Each row is a point on a tangle of strands that fork, close into loops and nearly touch. The rows are in no order.
Two points are linked if the straight distance between their rows is under 56.5. Some points are linked to none.
q_757: [ 10 -11  44  -1 -10 -28  -8  27  11   4 -12  -1 -12  -4 -19   0  19 -27
  27   0  11 -15]
q_562: [ 13  16  19   0   2  -6 -17   1  -5  14 -15  -3   5  -2  22  12  15 -14
  31  -3  11  16]
q_511: [  4   7 -27  22  -7  -9   0  18  -5   5   1  -9   9  -3  10 -15 -28  19
 -38  11 -21 -26]
q_532: [ -8   5  15  -6  10   5  21  -9 -11   4   1  14  15 -17  -4  28  12 -18
  18 -10  30   3]
q_521: [-25  11 -15 -10   9  16  -1  16  -4 -11  25   2   1   2 -14  16  -9  10
 -14  -6  20  -8]
q_216: [-16   5  -6  -5  18  11  24  -1 -16   1   1   1  10 -17 -13  30   1  -3
  10 -20  27  10]
q_318: [-19 -18 -13 -21  14   8  16 -16 -15   0  11  -4   8 -12 -41  24  -1  -9
   1 -24  15   9]
q_336: [ -6  -9  10  -1  -6   5  25  -4  20  -3   5  20 -21 -23  -7   3   8 -37
   4  17  10 -13]
q_459: [-21 -26  -6 -22  -2   5   3   0 -18   1  27   3   0  -6 -45  13  -4  -6
 -15 -22  16  -6]
q_330: [ -8   9  23   3   7  -6  35 -21  18 -14 -24  21  -5  -3   6   6  22 -36
  19 -14  12   5]
q_123: [ 18   4   7   9   5  -5 -16   9   1  10 -10 -11  -4  -5  21  10  -9   7
  17  13 -11  20]
q_256: [ 12 -31 -15   3 -19   7 -15  -3  -9  11   8  -5  -4  29 -11  -7 -18  36
 -22  -5 -20   3]
q_421: [-32  -5 -15   3 -12  -5  14   1 -10 -12   9   6 -19 -20  -5  10 -14 -17
 -25   2   3   3]
q_831: [-40  -3  -9   4   4  18 -12   5 -11   8  25  11  -3   9  -2  -8  -1  29
 -36  27   1   7]
q_850: [  5  24 -10  12   2   7 -13  22  15 -12   6 -10  -4  12  25  -7 -11  24
 -15  27 -10  -7]
q_713: [ -7  13 -24  26  -2  -7  19  11   1 -10  -9  -2   5 -16  19 -12 -32   7
 -35   6 -24  -9]
q_808: [ 10  -5  31   1  -6 -21  -2   8   6 -14 -18   1 -12   0  -9  19   3 -14
  14  -3  11  -5]
q_492: [-21 -40  10 -15  -6  15   1   6  -4  18  35  20  -8 -10 -35 -15  -5 -17
 -28   8  12 -33]
q_109: [ 29  34  -8  20   9  -8   8  22   4   3 -23 -11  17  -5  34  -9   6  -1
  23  -4 -17   2]
q_411: [ -8   3  14  -1 -13  -6 -34  11  16  -8  17   8 -25  10   8  -6  -9   3
 -19  30  -8   2]
q_849: [  5 -10   5 -18 -19 -32 -11  -1 -13  -1  -9  -3 -17 -13 -18 -12  23  -7
  30 -12   0  12]
q_647: [ 23  -8 -16   4  -3  -2 -21 -12  13  12  -3 -14  -7   2  14 -28 -11  16
  -1  16 -37  14]
q_307: [ 23 -14  -7 -17   5  16  -6 -27  -1  -6   2 -11  10  32 -14  17  -5  23
   8 -19   8  -4]
q_33: [ 10  34  -6  29  12  -3  23  37   6  -4 -14   1  10 -13  20  -3  -9  15
   2  -7 -18  -7]
q_7: [ -3   4   8  12  -4  -5 -17  12   5   1  -5  -3  -7   5  -3  -7 -24  23
  -8 -14 -13  -8]
q_840: [ 19   9 -13   3  -1  -9  -8 -15  14  -7 -15 -18  -8 -16  25 -26   0   0
  15   4 -35  20]
q_918: [ -2  21   9   9  -4 -14 -20  24  12 -18  -8  -3 -22 -14  24 -22 -10  -6
   0   2 -36  12]
q_687: [ 12  11   3  17  -2 -12   5  18  -8  -9 -11  -2 -12 -13  23  22 -11   3
   4  13  -4  15]
q_155: [  3  17   6   7  10 -10  20   1 -17   1 -33 -13  22   2  12   9  18   4
  28 -28  20   5]
q_344: [  5 -13   2 -17  -5   8 -13 -17  11 -20   7  -3  -7  30 -24  14 -12  14
  -7  -9  10 -14]
q_998: [ 16 -14  35  -4   1  -3 -14  -5   6   1   3   5  -6  13 -10  28  -9   0
   9   3  15  -1]
q_570: [ 20 -29  33 -17   8  12  12  -6   9  19  14  13   5 -13 -13   2  15 -25
  20  10  26 -30]
q_630: [ 21   7   3  -8   7   7 -13  -6  -1   1  -4  -9  13  22   1  18   2  18
  23 -22  13  -5]
q_12: [  2  13  17   8   2 -11  28  -2 -18  -5 -27   6  15  -2  14  28  18 -14
  18 -12  28   9]
q_52: [-26   8 -11  21   4   3  15   5  -1  -5  -4   3 -10 -17   7   2 -24   5
 -28  -2 -13   8]
q_635: [-10  14   4  10  14  10  23 -33  10   0 -28   6  10  -5  19   5   6 -15
  18 -21   9  13]
q_116: [ -9  -7   8   5   4 -19  14 -19 -13   7 -26  -9  -4 -15  -5  -5   5  12
  24 -27  -1  24]
q_814: [ 10  12   6 -13  -3   4 -23 -10  -6  17  13  11   2  -4  22  13  18 -14
  26  10  21  16]
q_976: [-10   7   6 -13  13  22  13 -23   2   8  20  20  15  -6   5  25  11 -22
   9   7  32   5]
q_19: [ -3   2  33   5   2  -1  31  -2  27 -11 -10  28  -6 -10  -8   8  11 -38
  13   0  12 -17]
q_365: [-22 -30  -4 -20  -9   0   7  16 -26  10  31   9   1 -12 -41   4 -10 -21
 -29  -8  17 -26]
q_917: [-31 -19 -27   7  10  22  -3  -5 -12   3   2 -13  18  36 -16 -13 -12  17
 -55  15  -8  -8]
q_5: [  3   3 -15  11  -3   7  18   2 -12 -12  -2  -3  -6 -12  20  28 -10  10
 -13  26  10  11]
q_458: [  2 -30   2  -6 -27 -12 -23 -13  -6   6   2   4 -20  19 -19  -7 -20  14
 -19 -16 -19   4]
q_148: [ 30 -10 -18  21  -1 -23  -8   3  18  13  -2 -12   9 -14   1 -35 -17  12
  -9  12 -49  -4]
q_909: [-29 -23   4 -18 -12  14 -13  -7   2  14  38  24 -13   4 -34 -17  -2  -3
 -25   6   7 -12]
q_354: [ 30  -5 -28   6   4   5  -6 -15   4  32  -1  -9  21   3  -1 -19   1  26
  22  -9 -20  -2]
q_200: [-33  -7 -16 -16  -4   8   9   0   1 -28  19  -1  -7  14 -21  12  -1 -23
 -44  15  19 -22]
q_780: [ 16  25 -12   0  10  10 -13   8   6  -8  -4 -13  11  15  10   7   0  23
  20 -17   6 -15]
q_978: [ 10  23 -15   2   4   5  -1 -18  18  -6  -9  -2  -7  -9  40 -10   6  -9
  15  11 -13  20]
q_83: [ 20 -23 -22   1  -4  14  -6  -4  -6  26   9  -6  14  17 -16  -3 -11  40
  -1 -13 -17   1]
q_649: [ 22  26   5  20   5 -29  10  35  -9  -6 -33 -25  13  -9  28 -15  10  -1
  23  -4 -21  16]
q_709: [ 10  22  32  22  10 -24   2  34 -12  -1 -34 -14   9  -3  30 -14  11 -15
  26   2 -20  42]
q_221: [ 17  37  -8  20  13  11  14  -2  15   5 -26   7  23   5  44  -4  11 -12
  15 -15  -6   0]
q_451: [ 20  25 -19  10   7   6 -11  17  15   1   4 -11   8  12  14  -7  -4  27
   7   9 -10 -15]
q_249: [-25   1  -4  -9 -13   3  13  18   9 -17  22  13 -11  -2 -23   5   0 -29
 -28   3  20 -38]
q_186: [-13   4  -7  -1 -10 -13  27   4   0 -21  -3  15 -17 -24  -6   9   5 -26
   3  -3  12  -5]
q_758: [  9  25  -8   8   4   8   7 -24   8  -2 -27   6  10  -2  44   3  15 -23
  17 -10   4  16]
q_144: [ 21  -1 -21  -1   1   0   1 -20  -8  19 -17 -14  10   1  -3 -15   4  23
  27 -26 -12   4]
q_751: [ -3  -2 -12  10  11  -4  17 -13 -12  10 -24 -15  10  -9 -11 -13   2  23
  22 -36  -9   9]
q_448: [-19   6   6 -12   0   6   6  20   3  -9  30  12  -2 -10 -23  18  -3 -11
 -12   2  29 -26]
q_253: [  4   1 -14 -18  -4  16 -13 -27  -7   8  18   7   1   8  14   4  18   2
  14  14  12  18]
q_78: [-37  -9 -18 -15  -1   7  -2 -15   0 -17  12  -2  -7  22 -28   6 -16 -19
 -41  -7   7 -19]
q_956: [ -6  -5  -6 -24   1  27 -11 -22  -2   0  32  11   2  21  -3   2  23  14
   7  22  19  11]
q_135: [-26 -26 -17   7   3  28 -10  -3 -24  -1  -4  -2  16  37 -15  -9   9  33
 -57  27  -7  -2]
q_90: [-16 -13  -5 -12  -9   7 -11 -16   9 -17   9   0 -14  25 -14   4 -14  10
 -27   7   3  -9]
q_821: [-26 -17  -5 -19  -3  24 -10 -14 -11  -2  31  13  -4  15 -19  -7  21  21
 -28  29  13  11]
q_106: [ 25 -22  42 -16  -4 -12  -3  12   8  15  -2   2  -3  -6 -16  -2  23 -26
  33   1  18 -24]
q_469: [  4   7  10   9   2 -26  12  -7 -13   3 -31 -13  -3 -21  20 -10  17  -4
  26  -8 -12  33]
q_408: [  1  22   4  18   4  -3 -23  32  14 -11   9  -3  -6  -4  28 -22 -16  16
 -16  12 -30  -1]
q_760: [ 16 -29  20 -28   1  19   5  -7   8  13  34  17   6  -4 -26   4  11 -13
   6  14  23 -20]
q_482: [-12  -1 -27  19  -1   5  -3  10 -15   9   3 -14  14  23  -1  -1 -30  22
 -50  13  -9 -24]
q_316: [  6 -18   6 -12 -23 -24 -20 -11  -1  -7  -9  -6 -22   6 -21  -8   2   3
  13 -20 -12   6]
q_811: [  5  17  20   6   3 -24  -8   7 -12   5 -32 -20  10  -9  29 -22  21 -25
  34  -4 -14  43]
q_596: [ 29   6  -7  21   3 -30  -9  26   6  -3 -13 -23   9 -22  15 -32 -14   4
  -3   8 -49  -6]
q_343: [ -5  12  21   0  -6 -13 -22   7  20  -7   2   7 -27 -10  10  -9  -9  -8
   2   9 -17  13]
q_210: [  6 -19  10 -34   0  23  -2 -27   1   6  39  19  11  14 -19   6  20  -2
   5  16  28  -6]

A fork is a point with three links, a tip a point with one. Leave the first point through the second and follow the links. Name the first fork or tip that comes.
q_186; q_336 -> q_758
q_451; q_850 -> q_411
q_758; q_978 -> q_596
q_850; q_451 -> q_521
q_909; q_492 -> q_532
q_757; q_106 -> q_956
q_116; q_751 -> q_849
q_956; q_210 -> q_998

A tip is a point with one link. Name the tips that can be reached along the links from each point below, in the order of the rows.
q_687 -> q_831, q_998, q_5
q_336 -> q_849, q_33, q_135, q_596
q_343 -> q_521, q_411
q_459 -> q_155, q_976, q_909

Name the points in between on the shortest way along the links from the first point to the second, in order.
q_849; q_33 -> q_316 > q_458 > q_256 > q_83 > q_354 > q_144 > q_751 > q_116 > q_469 > q_811 > q_709 > q_649 > q_109
q_831; q_757 -> q_821 > q_956 > q_210 > q_760 > q_570 > q_106
q_344; q_408 -> q_307 > q_630 > q_780 > q_451 > q_850
q_709; q_186 -> q_649 > q_109 > q_221 > q_758 > q_635 > q_330 > q_19 > q_336
q_687; q_808 -> q_123 > q_562 > q_814 > q_253 > q_956 > q_210 > q_760 > q_570 > q_106 > q_757
